Points on a hilly landscape, in no order, each with its height.
From any point a ball rolls to the lowest of the 2 points nearest to it. It stops when none of these is lower. Distance is the straight distance between rows; heights are no part of it.
menam height 18.9: [ 26  -2   0  -9  -9 -11  -4  -2   7  -3   3  55  67  -6 -29  40  -2 -21
 -27  -7  -2]
sidob height 34.4: [  8 -14 -25  27 -25  40  30  11  10  31  20 -16 -42 -15  21 -46  15 -10
   1   8   0]
gede height 48.1: [  5  13 -22   1 -35  32  23   1 -31  23   1 -12  -5 -20 -16   8  34 -17
   1   6   1]
rasat height 29.7: [ 12  14 -13  30 -42  46  -1  -1  17  30  13 -28 -49 -13  27 -62   3 -16
  -5  -8   3]
sapu height 30.4: [ 21 -37  40 -64 -21 -41 -36  -2  35 -21 -12  25  12   4   4 -29 -29  -4
 -36  20   0]
Zofup height 39.7: [  1  38  -7  22  20  26 -11 -11 -14   8  -7 -29 -38  -8 -11 -31  31 -19
 -19  26 -24]
datu height 23.0: [ 48 -19  53  -9 -22 -32  11  -5  17 -37  -6  -9  -5   7   5   6 -56   5
   1 -21  16]
muna height 39.1: [-38  31  -1  15  -9  23   7   6 -27  -8 -10  21  13  -7 -52  14   2 -30
 -34   4  10]
zuped height 63.5: [ -7  19  12  12  13  11   1 -27 -25  37   2 -13  -7 -20   4  16  41  48
   1   8 -20]
mive height 25.1: [-52  -9  16  -1  -5  -9   3  36 -49   8  -2  15  18   3 -51  18 -36 -11
 -33   1  -2]
veg height 44.8: [  3  -8   7 -26  14 -52  50  12 -18  15  20 -28  12  -6 -21  13 -19  30
  12 -10 -29]
nudu height 24.6: [  8  -6   5  47  46  35 -22 -28  -7  33 -37 -58 -12   4  28 -40  32  34
 -13  -6   7]
Ler height 37.2: [ 13  25   0  20  37  19 -23 -19 -25  30 -27 -45 -30  -5  11 -19  31   9
  -7  20 -35]
Zasig height 54.9: [ -3  51 -26  -8   4 -23  -8 -30   9  -6 -17   0  14 -33 -21  26   5  -5
  18 -18  28]
Mipi height 20.8: [ -6 -28  22 -48 -55  -5   7  26  26 -19  19  30  15  13  13  20 -27  -2
  -1   6  -8]
Kagid height 55.5: [-19   9  19   7   9  27 -34 -29 -24 -13 -36 -28 -30 -34   0 -21  38  36
  19  12 -17]
zaguf height 18.0: [-15  -4  13  13  19 -21   9  30 -44   9  -3   5  27  -1 -67  26 -52  12
 -30 -10  -7]
Sagop height 54.8: [ 16 -37  29 -11 -51 -31   7   7 -17 -57  -1  24  19   5 -17   1 -60   3
 -14 -18  15]
nudan height 25.2: [-14   7 -29  29  35  24   8 -16  10  21 -33 -17  17  28  35  -3  33 -18
 -10 -43  42]
bavu height 62.9: [-14   1  15   4  20  10  16   2 -12  25  13  -4 -22   3   2   5  31  13
   2  18 -29]
guki height 57.1: [-14  31 -17  17   4 -23 -19 -25 -18 -11 -10  32  25 -26 -52  30  -7 -12
  11 -26  32]
dus height 20.4: [ 67  -6  19   6  11 -18  14   8  14  -4  22  -1  17  18 -25  38 -54  12
  31  -9   4]
sotos height 70.2: [-34  -2 -32  14   1  18  -4  -2   0   6  -5 -28 -25  25  32 -26  18 -30
  -2  21  23]
kom height 32.0: [-14 -22   9  -4  27 -30   3  26  -2  16  23 -13  -6  62  24  19 -21 -11
  21   6  12]
vup height 46.9: [-14 -24  -1  19   0 -25  19  26 -36 -23   9  46  52   5 -31  12 -32 -10
 -15 -12 -14]
mume height 34.1: [-17  32 -15  14  28  -2 -18   0 -15 -12   9   7 -21  -5  19  -8  17 -13
  17  24 -11]
ledu height 63.9: [ 19   1  19  31   0  25 -23  -7 -27   1 -47 -41  -5 -78 -33 -34   6  40
  -8 -25 -24]
per height 20.0: [ 14 -27   4 -27 -22 -18 -26  -3  13 -20  14  59  57  12 -28 -13 -17 -26
 -38  19 -21]
zonu height 61.0: [-28  15   6  16   2  55  -7   0  12  23  -6 -34 -51  -6  35 -34  32  12
 -10   6  -1]
bupu height 52.9: [  0 -15 -34  16 -13  38  -2   7  34  24  10  20   8  23  73 -17  31 -16
 -11  -2   7]
ropat height 30.2: [ 35   8   3 -20   2 -17 -30 -32  36  23  -4  39  28   1   2  25  18  -5
  11   0  12]
Zuso height 35.0: [-13  39 -11  -7  57 -21 -26   8 -18  42   5 -33   0   6  19  20  12  24
  16   1  10]
baf height 65.7: [-10 -32  55 -21 -46 -11  24  21   4 -24  32   5 -20  20 -20  15 -44  11
   1  -1  -8]
Reze height 47.9: [ -1  37  20  22   4   8 -20   2 -18  -1  21  13  -4 -13 -53  53  -6   6
   3  -5  11]
kis height 60.1: [-14  17 -12   3  41   2 -29 -25 -24  10 -16  -1 -31 -33 -11  -2  29  30
 -24  20 -46]
Kerev height 66.7: [ -8 -15  34 -10 -41  -3   5  25 -15 -13  36  16   1  17 -46  21 -46   8
  -6   2  -2]
Duso height 52.6: [-20  22  29  22  -4  28 -14 -39  -2  -7 -21 -24   0  -3  21  -2  35   2
  49  -4  15]
Govo height 24.7: [ 42 -30   9 -30   0  -8 -41   0  45  28   7  16  13  30   6  27 -19 -10
   3  10  25]
rigi height 32.1: [-42  -7  18   5 -11   5  29  13 -28 -12  17  28  16   7 -57  15 -17 -24
 -34   6  -8]
Garav height 45.5: [ 11  -8  31 -27  17 -50  35  12  -4   9   4 -25 -10  16  -4  25 -45  18
  18 -27  -6]
Voris height 24.1: [ 65 -23   5  11  -4   0  16  15  -7 -52 -17   7  23 -16 -25  17 -81  20
  -6 -24  22]
padam height 29.1: [  9  -9 -20  23 -20  25 -10 -17 -37  24  -5 -25 -37 -15  -9 -45  30  12
  -5  29 -21]
gef height 42.3: [ -7  -7 -11   5 -17 -10   4  21 -19 -44  20  46  34   9 -12   5  -4 -20
  -1   8 -20]
sasiv height 52.0: [-41  28 -11  34  28   4   5  -1 -38  11  -1  25  27 -26 -37  18   4  18
 -14 -16  -2]
Des height 42.2: [-22   1 -11 -13 -21   4 -26 -31  41  -1   6  32 -13  10  27   1  20 -15
  12   8  28]
vuv height 66.2: [-14   1 -25 -29 -32   0  -7 -23  39 -14   2  43  12   9 -10 -13  17 -30
 -30  26  -3]
dad height 47.3: [ 18 -37  28 -15 -13 -26  18  29 -17 -22  16 -10 -30  -7 -18  16 -66  18
  18 -13  17]
bave height 59.6: [-11  -7  19  37   4  42 -27  -2   6  15  -9 -35 -41 -14  50 -63  11  18
   2  -7   8]
rafim height 24.3: [ 10   8  -1 -31   3 -18  30   7  29  -8   3   7   4   0 -27  33  -8 -30
  -8  -9  -6]
zofo height 31.7: [  8  12  10  46 -14  51   9 -21   8   8  -5 -12 -22 -25  21 -30  31  -1
  13  -9 -11]
Viba height 31.6: [ 32 -16  14  28   2 -12   9  39 -33 -40   1  14  21   1 -44  17 -91   3
 -10 -19  21]
Mik height 45.6: [ -5  21 -29  -6   3 -20  37 -22  -1  32   0 -16  11  -7  -8  15  15   1
  14 -15  -5]
nane height 47.8: [-14  -1 -19   0   1  15  25  18 -59  16  -8  -5  -4 -20 -48  -2  17  -5
 -32  16 -28]
Lata height 45.7: [ 35   5 -48  33 -27  24   9 -10  12   4 -16   0 -17 -37  26 -29  26 -28
  12  -8   0]
Lem height 21.5: [ 63 -43  34 -44   9 -15 -14  12  54  12 -12   2   6   7  15  18 -35   6
  -3  -1  29]
Sezif height 57.2: [ -7   7  16  19  18  24 -51 -27 -29 -18 -43 -26 -13 -42 -17  -6  37  48
 -10   7 -29]
mok height 63.6: [-13   8  31   2   2   4  16  11   0  -2  30  12  -9  26  -5  22  10  -7
   7  21 -16]
nok height 37.0: [-14  -5   9  -1 -21 -17  27  22 -36 -42   9  10  18  18 -19 -12 -12 -19
  -5  16 -32]
Pinan height 36.0: [-13  -5   6 -16 -16 -11  -8  -8  17  30  19   6 -24  35  -2  20  -4  -3
  24  17  30]
Zube height 30.8: [-24  16 -21  19  44  14  -2   3 -10  26 -24 -39  16  23  42   7  26   4
   7 -36  50]
vefo height 33.2: [  5  -8 -21  14   3  -3  -5 -16 -47  16   9  -7 -24   1  -9 -31  28   2
 -12  49 -45]
tir height 23.9: [ 18 -49  24 -51 -13 -21 -46  14  41   2   0   5   6  47  31 -13 -49  -5
 -18  10  31]
Pamo height 34.0: [  3 -29  15 -20 -22 -28   4   6  10   9  34   1  -4  46   3  24 -25  -6
  19   7  21]
turo height 46.0: [ 18  17   5  23   7  15 -16   9   8  -8  28  37  -1 -12 -49  44 -27   7
   2  -5  31]
Dimu height 36.9: [ -3  22 -23  24  24  14   1  21 -18  -9   9  -3 -28  -1  40 -27  19 -17
  -2  21 -18]
reni height 57.9: [ 10 -29  24 -42 -74 -35 -20   7   5 -45   5  19  19  14  -4 -13 -45   1
 -14  -3  12]
Luz height 22.1: [ 23   1  -2  36 -32  29 -25  -7 -25  32  -6 -37 -40 -27  10 -56  11  -4
  11  -1   1]
kupa height 28.6: [-26  -6  -6  41 -27  43 -10  -3 -42 -16  -5   8 -12 -47 -13 -26  32  27
   3  -2   3]
savab height 54.1: [-21  -5  32   9  31  29 -30 -25 -14  12 -31 -43 -31 -12  27  -7  39  50
  11   9 -16]
Ropun height 23.8: [ 13  25  13   0  36 -28 -17  13 -21  24  27  -5  -6   2 -44  32 -24  27
   8   9 -19]
reso height 7.1: [ 23 -12  -6 -13 -12 -13 -22  -3  15 -13   6  53  54  -6  -9  13  20 -18
 -15  18 -15]
bal height 68.7: [-30  28 -31  -9 -20  34  -3 -11  12   1   9 -14 -28  18  14 -25  15 -27
  -4  27   6]
Div height 68.4: [-17  22 -25   1 -31  18  -6 -35  18 -24   0  36   9   1 -14   2  26 -30
 -19  13   3]
Nake height 48.0: [-21  -2 -14   3 -16  15  -8 -32  34 -27 -19  32 -16 -28  13 -18  28  -5
  15  -5  19]
zub height 21.3: [  6 -22  35 -28   0 -32  -9  18  41 -26  -3 -10  16  56  46   3 -29 -19
 -18 -14   8]
zadi height 38.9: [-21  14   2  29  34  29 -13  -2  23  -4 -21  -3 -15  -1  59 -24  25  -8
  11 -23  27]
kisif height 33.9: [-27  -3 -12  17 -18  38  40  12  -1   3  22  28 -15 -13  -2 -20  20   0
 -20   8 -16]
Nes height 43.5: [ 31   6   3 -10   1  -1 -16   4  32  -6   6  39  -1  -5 -44  46 -34 -11
  -7  -1  32]
Fepid height 48.5: [ 23   6 -17 -11   1 -31  -9  14   5 -12  20  23  24  15   5  36  -6  -9
  29   7   1]
tofa height 31.4: [ 61 -42  17  -7   0  -5 -19  20  21 -24 -14  44  52 -19 -35  18 -57  16
 -32 -22  16]
Fopo height 64.9: [ 12  14  22  29  11  41  -8  -7 -23 -12 -24 -33   7 -54 -12 -26  17  46
   9 -25 -27]
vedod height 71.2: [-34   4 -25  -5   6   5 -14   0  10  10  -2 -13  -9  58  33  -6   9 -41
 -10  11  37]
sosum height 49.5: [-32   0 -12  28  14 -19  19  21 -45   6   6  35  54  -6 -28  10 -16  -1
 -19 -19 -15]
Vab height 39.6: [-15 -21 -20  15 -18  -2  26  -7 -16  -8  27   9 -13  25   6 -36   8  -4
  18  28 -21]
Muz height 4.3: [  7  13 -19 -21  11 -56  34   0 -14 -14  15  -3  28  -5 -54  19 -42   2
  10 -18  -5]
modek height 42.8: [ -8   8  -3 -11  -2 -12  26  16 -35  24  15   2  21 -17 -49  41  -2  16
  -6  -4 -15]
fefim height 48.6: [  0 -30  34 -21   1 -44   6  19 -40 -25  12  -8 -18   6 -11  -2 -52  25
  24  -3 -16]
zodob height 57.0: [ 23  -6  -8  58   3  29  -9   5   8  34 -14 -29 -23  -4  48 -53   7  -4
  -2 -42  34]
Beni height 27.1: [ 28 -31  20 -52  -8 -34 -36   1  35 -11  11  45  30   4 -23 -17 -13  -5
 -29  27   3]
neso height 42.4: [ -2   2 -28  -1  -5   8  30 -20   8  31 -22 -18 -19  -9  17  -7  31 -12
  12  -4  11]
Fosa height 56.5: [-18   5 -43  14   0   1  18  -5 -29 -14   3  32   3 -38 -12  -3  26  -4
   0 -19   1]
kod height 49.7: [  1 -14  -8 -20  -3 -12  -6  18  10  -3  10  13  25  30  39  22  12 -22
  24  12   3]
zadog height 40.2: [-22 -13 -18  -6 -37  23  40   2  15  10  13  29  -9 -14  -1   3  31  -9
  -6   4  -2]
Tef height 47.0: [ -6  39 -15 -11   3  17   8  -4  11   5 -16 -13  -3   0   3  19  19 -47
  -2  17 -11]
Sisog height 12.9: [ 10 -17 -19 -27  19 -19 -14 -12  24  32 -10  -5  35  61  24   9  16 -39
 -11 -10  35]
narig height 54.3: [ -6  28   7  17  24  14 -15 -21  -3  12 -17 -38  12   4  31  15  36  25
  45 -21  18]
paf height 38.6: [  6  34   1 -10  44  -5  29  28 -19  -3   7 -22   5  -9 -14  15   7   7
 -12   2 -45]
vara height 22.5: [ 32   9  12  -3  24 -29   2  28  -8   1  31 -11   6   4 -38  35 -41  29
  17   2  -2]
Guri height 48.4: [  5  41 -26  12  29  -2   8 -37 -15  17 -15 -50   8 -39   5 -24  25  43
  19 -16  -8]
Potor height 34.9: [-11 -11 -10 -19 -44  -5  14  -2  12   1  20  35  16   2 -12  32  16 -11
   3  11   9]
Ger height 37.5: [ 27 -37  27   4   2  -7  -4  36  20 -24  -8  45  43  -5 -39  27 -73  -3
 -37 -22  21]
dubu height 39.0: [ 15  -1   5  -7   6  -6   7  27  16  -1   2  37  30  -6 -53  48 -46 -15
 -38 -26  15]
Liti height 70.3: [-12  30   2   3 -15  -2  -9 -37  29 -19   3  32 -12  -9 -24  13  16 -36
  -6   6  14]
numeg height 32.2: [ -9  30  -7 -20  14  -5  21   3  16  -9  -1  29  13 -10 -46  40 -18 -16
 -27 -21   3]
vavaz height 44.4: [-10 -24 -20  -2 -44   6  32  16   4 -30  33  16  14  25  24 -26  -3   7
   6  24 -43]
bar height 33.8: [  6 -21  22 -64 -22 -27  -6   3  42 -22 -11  11  13  16  21 -15 -11 -21
 -32  17 -11]
naru height 24.0: [ 48 -39  39 -24 -15 -19 -12  12  35 -36   0  41  22 -16  -7   9 -51  17
 -15  -9   8]
Kugek height 50.7: [ -4 -37  21  -1 -26 -30  25  12 -21 -21   8  31  42  -1 -31  12 -54  -2
 -19 -29   6]
zel height 50.5: [-13   6 -13  20  49   2 -19 -13 -26   6 -43 -51 -25 -32  44 -44  18  36
  19 -14   9]
duru height 15.5: [ 17  -2   4 -34  -7 -41  33  11  10 -30  -5   3  17 -10 -32  21 -32 -15
  -4 -19  -3]
vezib height 43.4: [  1 -11 -33   7 -23  19  37   7  40  -6  12   0 -17  14  29 -41   8 -21
 -15   6 -25]
Bogi height 28.7: [ 21 -36  16 -38 -33 -25 -31   9  47 -37  13  12 -15  36   4  -7 -65  -8
  -4  18  23]
tadi height 36.4: [-16 -23 -14   1  -3  -4  14  -3 -31  13  17 -18 -11  35  14 -26  19  -5
   9  44 -34]
Repu height 26.5: [ 23 -20  38 -13 -10 -48   3  -3   1 -46   3  -2   3  27   4  -6 -49  -6
  15 -26 -10]
tezum height 31.1: [ -1  37  -3  24  19  -4  -6  -4 -35 -14  21   9  -6   6 -15   3  14 -14
   4  19 -35]
pum height 51.1: [-11  -8 -18   6  -7   9   9   4  14  10   6  12  13  28  49   1  24 -17
  13   9  -3]
Veb height 35.4: [ -3  13 -15  19  62   5 -22   1 -27  41 -21 -48  -5  23  28  -7  26  12
 -20  19 -11]
suf height 39.8: [ -5  -4   5   1 -26   3  15  12 -18   9  10  28  25  -7 -34  42   2  -6
   2  -6  11]
zated height 51.6: [ 29 -19 -34 -31   0   3  13   0  35   7 -15  18  22 -15  45  -3  30 -28
 -10  15 -13]
zurub height 18.6: [ 58 -37  30 -36  -9 -34  -5  11  39 -21  -4  13  11  15   1  14 -43   4
   3  -5  18]
vutoz height 49.4: [-11 -26  28 -25   5 -37  14  20 -49 -10   4  -8  -5   3 -31   4 -28  24
  -5  17 -32]
faf height 46.1: [ 21 -10  -1 -13 -11 -28 -12  26  -2 -42  18  47  35   7 -21  22 -30 -23
   3  10  -2]
vak height 20.6: [-36   3 -17  34 -25  53  20   5 -19  -7   0  20 -23 -44 -15 -23  37  20
 -18 -10   0]
Rones height 25.0: [ 19  15   8  51  14  32   0  -6   9  13 -28 -38 -13 -28  39 -29  19  19
  35 -26   2]
kovuf height 52.8: [-12  16 -18   6  -3  15   6 -33   1 -22 -11  22  -1 -35   1  -1  32   2
  24 -17  13]
puli height 39.3: [  7  15   6  19   5  23  -6 -36  30   0 -13  16  23   0  44  14  43  -1
  25 -21   2]
Nares height 36.3: [-15  30 -16   2  29 -15 -14  -1   5   7  13  16 -14   9  22  18  10 -17
  29   3   8]
gefe height 25.3: [  6  38   2  13  44 -28 -23  -8 -28   9  17   0  14 -24 -41  17   6  30
 -15  17 -36]
rero height 50.3: [ -7 -21   1 -14  15 -33 -13   0 -55  20   5  -4  -3   1 -38  13  -3  27
 -19  30 -35]
vam height 31.5: [ -3 -18  23 -11 -18 -42  26  10 -13 -48   3   4   7  23   7  -8 -24 -17
   0  -1 -31]
geg height 64.0: [  8  31  15  25  16  24   6 -18 -24  10  -7 -13  -4 -41  -4  -3  47  34
   6 -10 -20]
robal height 55.0: [-25  30 -17  36  14  18  -4 -10 -45  -5 -21   3  29 -56 -29  -7  20  33
 -16 -26  -1]
bigez height 46.2: [ 25 -25  15 -29   5 -32  23  32   8  -3   6 -12 -13   6   5  22 -56  22
  26 -22  11]
sim height 27.4: [-14  -2  -1  14   7  -8 -21   9 -35   5  36  35 -32  -6 -42  19 -21  11
   5  12  11]
Piguz height 64.8: [-29 -26  43 -19  -2 -13  23  20   7   0  38  -3 -39  21  -6   2 -28  10
  -1   8 -15]
Fala height 29.0: [-24 -27  -6 -42 -45   2  12  14  26  -3  32  24   3  19  10  20   2  -6
   7  11   0]
sireb height 39.5: [-31   3   0  -4 -26  10 -11 -40  18  16   5   5 -16  28  16   2   9 -15
  21   6  38]
lota height 66.5: [-23   9 -42 -18 -24  13  15   1   4 -23   8  -2 -20   0  -7 -23   3 -36
  -6  23 -11]
fus height 25.9: [-12 -12  35 -22 -18 -21  17  17  14 -12  -4 -26   5  53  41 -11 -21 -28
   4  -4  -1]
depa height 15.2: [ 14  -1 -17 -33  27 -39  13   0  32   9   4  -8 -11  21  -7  20 -44  -8
   4 -11  22]
kino height 63.8: [-11   2 -22 -27 -36 -10   6  -5  18 -34   8  20   4  26  -5 -11 -10 -39
  -7  26 -10]
ret height 54.2: [ -1 -28 -24 -49   5  -6 -24   1  45  15   4  37  23   9  35 -40  24 -18
 -21  31  -1]
fitu height 20.5: [  7 -53   0 -41 -10 -24 -31  11  29  19  -4   6  23  66  29  -1 -19 -19
 -20   8  39]
Gopo height 58.7: [-13   9   6  27  20  23 -37 -21 -42   1 -25   4  -5 -41 -28  -7  33  35
 -37  18 -30]
teb height 67.7: [  6  -6  25  -9 -17  -7   2  42 -15 -19  11  14  -6  11 -60  25 -52 -12
 -14   6  16]
Dalo height 11.8: [ -1  16   1  -2   8 -42  19  14 -34  -8   5  -5  21  -1 -72  18 -55  10
 -15 -20   1]
Dom height 59.0: [ -8  10 -37  17  10  15  24   4 -38  -9   1   3 -22 -40  -3 -16  25   7
  -2  10 -14]
guk height 37.6: [ -8  15  16 -30  45 -21  15  38 -11  21   8 -27 -12   9  -4  14   4   9
   0  13 -50]
Dazo height 61.1: [-14 -15  -7 -41 -55 -20 -17   8   8 -53  19  21   9  23 -22  -9 -27 -25
 -17  13  -4]
Nako height 11.0: [ -1  19 -23 -21  34 -49  24  -5  10  -4  15  -2  -8   9 -28  22 -27   6
  19  -1   4]
gevi height 66.8: [ 15 -18  48 -34 -34 -18  23  18   8  -6   0 -16  -4  18 -14  30 -35 -14
   9 -10  -2]
buv height 60.8: [  5  18 -29  20  14  19  18  -7 -14   4 -16 -19 -38 -55  22 -24  23   8
  17  -8  -7]
dinat height 36.6: [ -6  11  -5 -16  59  -5   0  26 -21  37  -3 -45 -11  17  19  12  18  15
 -23  21 -29]
tupi height 27.5: [ 20 -11   2  -2  14 -29 -28 -21  48  17   9  31  23  41  22  24   2 -13
   7   8  21]
bizog height 43.1: [ 12  52  -9  13   0  35   3 -13  -4  16 -22 -32 -17 -17   1  -7  22 -26
  -1   3  -5]
sug height 58.6: [ 15 -13  21  21 -13  52  -7   2  21 -37 -29 -43 -13 -20  14 -43   2   0
  40 -13   4]
gif height 37.7: [ 13 -18  -7 -57  -9 -36  22  18  25 -15 -23  12  26   8  27  12   1 -24
  -9  11 -11]
fusod height 42.7: [ -9 -27 -13 -26 -34  16  33  16  49 -13   5  -2   3  35  38 -23   2 -20
 -21  15 -19]
dile height 44.0: [  0  15 -16 -25   6 -29  36  -2 -25  33  16 -19  18 -11 -36  24   7  23
  12  -3 -12]
tofef height 16.0: [ 61  -8  -1  12   8 -13  10  13  13 -33  11  22  30  -3 -30  29 -58  18
   6 -15   7]
mos height 49.8: [-33  -1  15  16 -18  45  -8 -26  14   1 -14 -27 -13   7  46  -7  37   4
  23  -5  26]
lemi height 33.6: [-22  19 -21  14  53  -2   0  14 -19  41  -9 -38   7  23  30  15  32  15
   2  -7  21]
Gira height 53.8: [-32   6  -6   9  41  -9   1  13 -48  29  -1  14  23 -28 -53  15  -2  28
 -41   3 -17]
Poni height 22.2: [-39   7  10  13  -9   0 -11 -16 -21  -2  30  32 -23 -13 -21  12  16  24
  19  11  10]
zopi height 32.5: [  5  18 -20  23  21  29  12 -22  26  -3 -36 -21 -10 -27  44 -12  27  -5
  28 -34  19]
gaso height 45.9: [-22  -1 -10  32 -32  62 -17 -21  19   6  13 -12 -15  15  48 -33  34   8
  19   7  10]
leki height 29.8: [-24 -11  19   0  12  -5  16  25   0   4  13 -30  12  68  32  -1   5 -27
  -2   8   1]
Gekad height 62.2: [ 34  21 -26  37  25  19 -16   3 -26  10 -29 -23 -32 -70  10 -45   7  22
  -5 -11 -20]
Ras height 47.1: [-13  36 -35  -4  20  -8  13 -36  -2  26   0 -39   8 -20   2   4  24  20
  32 -13   9]
tafo height 29.4: [ 13 -40  32 -32 -31 -24   3  17  29 -26   9  44  26  -1   5  18 -23   2
 -22  -5 -10]
Nives height 40.0: [  0  61 -13   3  40  -8  10   4  -2  21   6 -25   2 -27   1  20  19  31
   2   2 -26]
pasi height 51.0: [-27  35  15  -6   4   7 -30 -21 -25 -11 -14 -13 -15 -28 -22  22  18  19
  31  -8  20]
Pok height 39.2: [ -6 -19 -31  15 -10  30  31  22  31  27   8 -20 -35  25  42 -45   0 -28
 -18   9  -6]
sase height 21.0: [ 18   5  21  50  15  44  -2 -25 -12  38 -25 -53 -14  -6  37 -34  26  20
  18 -23   2]
nobiv height 19.0: [ 22  -9  11 -21  23 -26   5  -6  45   3  13  16 -24  28 -17  24 -36 -17
  14  10  16]
belem height 55.4: [ -2   8  25  26  -9  41 -16 -29   1 -27 -39 -51   0 -11  10 -22  13   2
  48  -8   2]
fod height 37.9: [-14 -24  -7 -43 -24 -12   6   7  51 -20  -3   5  22  41  32 -28  -5 -22
 -29  14   1]
dud height 45.3: [ -6  -3  -3  -6 -22  15  37   6 -43  26   2  -8   4  -4 -35  12  25   3
  -6  12 -27]
gazut height 41.2: [  3  30 -20  37 -16  43 -21   8 -10  -9  21  -1 -34  -9  23 -45  13 -16
  -1  20 -20]
kabof height 39.4: [ -3   8  -3  31 -46  57  -2 -26  18 -13  -4   0 -17 -20  22 -35  24   7
  12   0   4]
feva height 63.0: [ 38  -1   6  34  -3   8 -40  -1 -31  10 -28 -36 -31 -65   1 -42   2  26
   4 -24 -18]
Tevo height 53.2: [  2 -32 -21 -40  16 -10  -9   0  53  23 -17  11  28  13  42  -8  27 -22
 -27  13  12]
rezu height 52.7: [-43  -2  33  11  17  43 -22  -9  -6  15 -30 -51 -22   1  37 -12  32  26
  23 -10  19]
kageg height 27.8: [  5  42 -15  25  31  -8 -12 -15 -49  -8  -1   0   9 -18 -34   5  23  15
  -4   0 -32]
vimu height 34.7: [ 14  -3  -5  -2  -7   7  -8 -34  33   5  -9  39  31  -5  18  23  54  -7
   7   4  -7]
lazum height 32.8: [ -4 -27  37 -36 -21 -19  -6   9  30 -30  16 -11 -32  45  12  -3 -63   5
  -1  -1  18]
loget height 38.8: [  4 -24 -33   1  -5  12  39  -1 -13  37  -9 -18 -25  -5  13 -26  23 -10
   4  12  -6]
pezab height 64.2: [ -8 -11  41 -10  21 -13  14  32  11  -8  34  18 -21  15 -22  22 -25  16
  12   3 -11]
nis height 49.3: [ -7  20 -16  25  46  -6 -16 -38 -21  24 -25 -62   3 -18  34 -27  30  52
  22  -9   3]
dob height 36.1: [ -4  37 -11   5  46 -28 -27  -7  12  17   4  -8   4  20  20  39  -3   4
  24  -9  33]
pusu height 58.5: [ -1 -10  23  50  -3  29 -39  22   7  30  -5 -39 -54  -8  42 -60  -3   7
  -1 -36  25]
Fuvi height 62.3: [-31  14  12  15  27  26   7 -12   0  25   0 -10 -36   8  22  -7  35   8
   0  12  -5]
Lela height 11.6: [-38  20   4  22 -13  27 -22 -15 -31 -14   8  16 -11 -19 -17 -12  33  16
  13  27   0]
Vog height 49.2: [ -5  51   8   9  15   0 -31  -9 -19  -9  10  -4   0 -39 -40  35   0  37
  13 -10  17]
Zevu height 16.9: [ 10 -29   8 -35  16 -30   1  13  37  15  -3   0  26  60  27  16 -13 -28
 -10 -10  26]
Lor height 55.1: [ 18 -19 -27  41  -2  36  -3  -3  30  21 -16  -6   0  13  60 -29  25 -20
  -6 -28  32]
sebeg height 49.0: [ 28 -19 -43   3 -22  11  27  -8  29   5  -9  26   7 -17  40 -16  25 -32
   5   6  -2]
foma height 17.4: [ -2   3 -26   0  25  -9  -1 -16  19  34 -15 -10  23  36  32  14  32 -26
  -2 -19  30]
paro height 53.1: [ -5  46   4 -13  -4  -8 -20 -37  10   2 -14  -9  -1  -4  -6  19  13  -9
  35  -6  26]
Rek height 39.9: [ 33  16 -27  18 -16  24   9 -25  32   0 -41 -10  -7 -44  34 -20  26 -13
  14 -25  13]

Call two points neighbours if one is among the 2 nearest of the other. Go from one point of each pair to the other, from neighbour to neighbour, staying as low as possible. Name the highest point that can't be avoided.
Lela, zurub | zadog
vak, Lela | kupa
mume, Sisog | Nares
zurub, Mipi | tafo
zurub, Muz | dubu

Where does a ball stop that starts at each point below?
belem | sase
geg | zurub
Div | vup
Zasig | Muz
feva | Sisog
bupu | zurub
sotos | vup
Gopo | sase
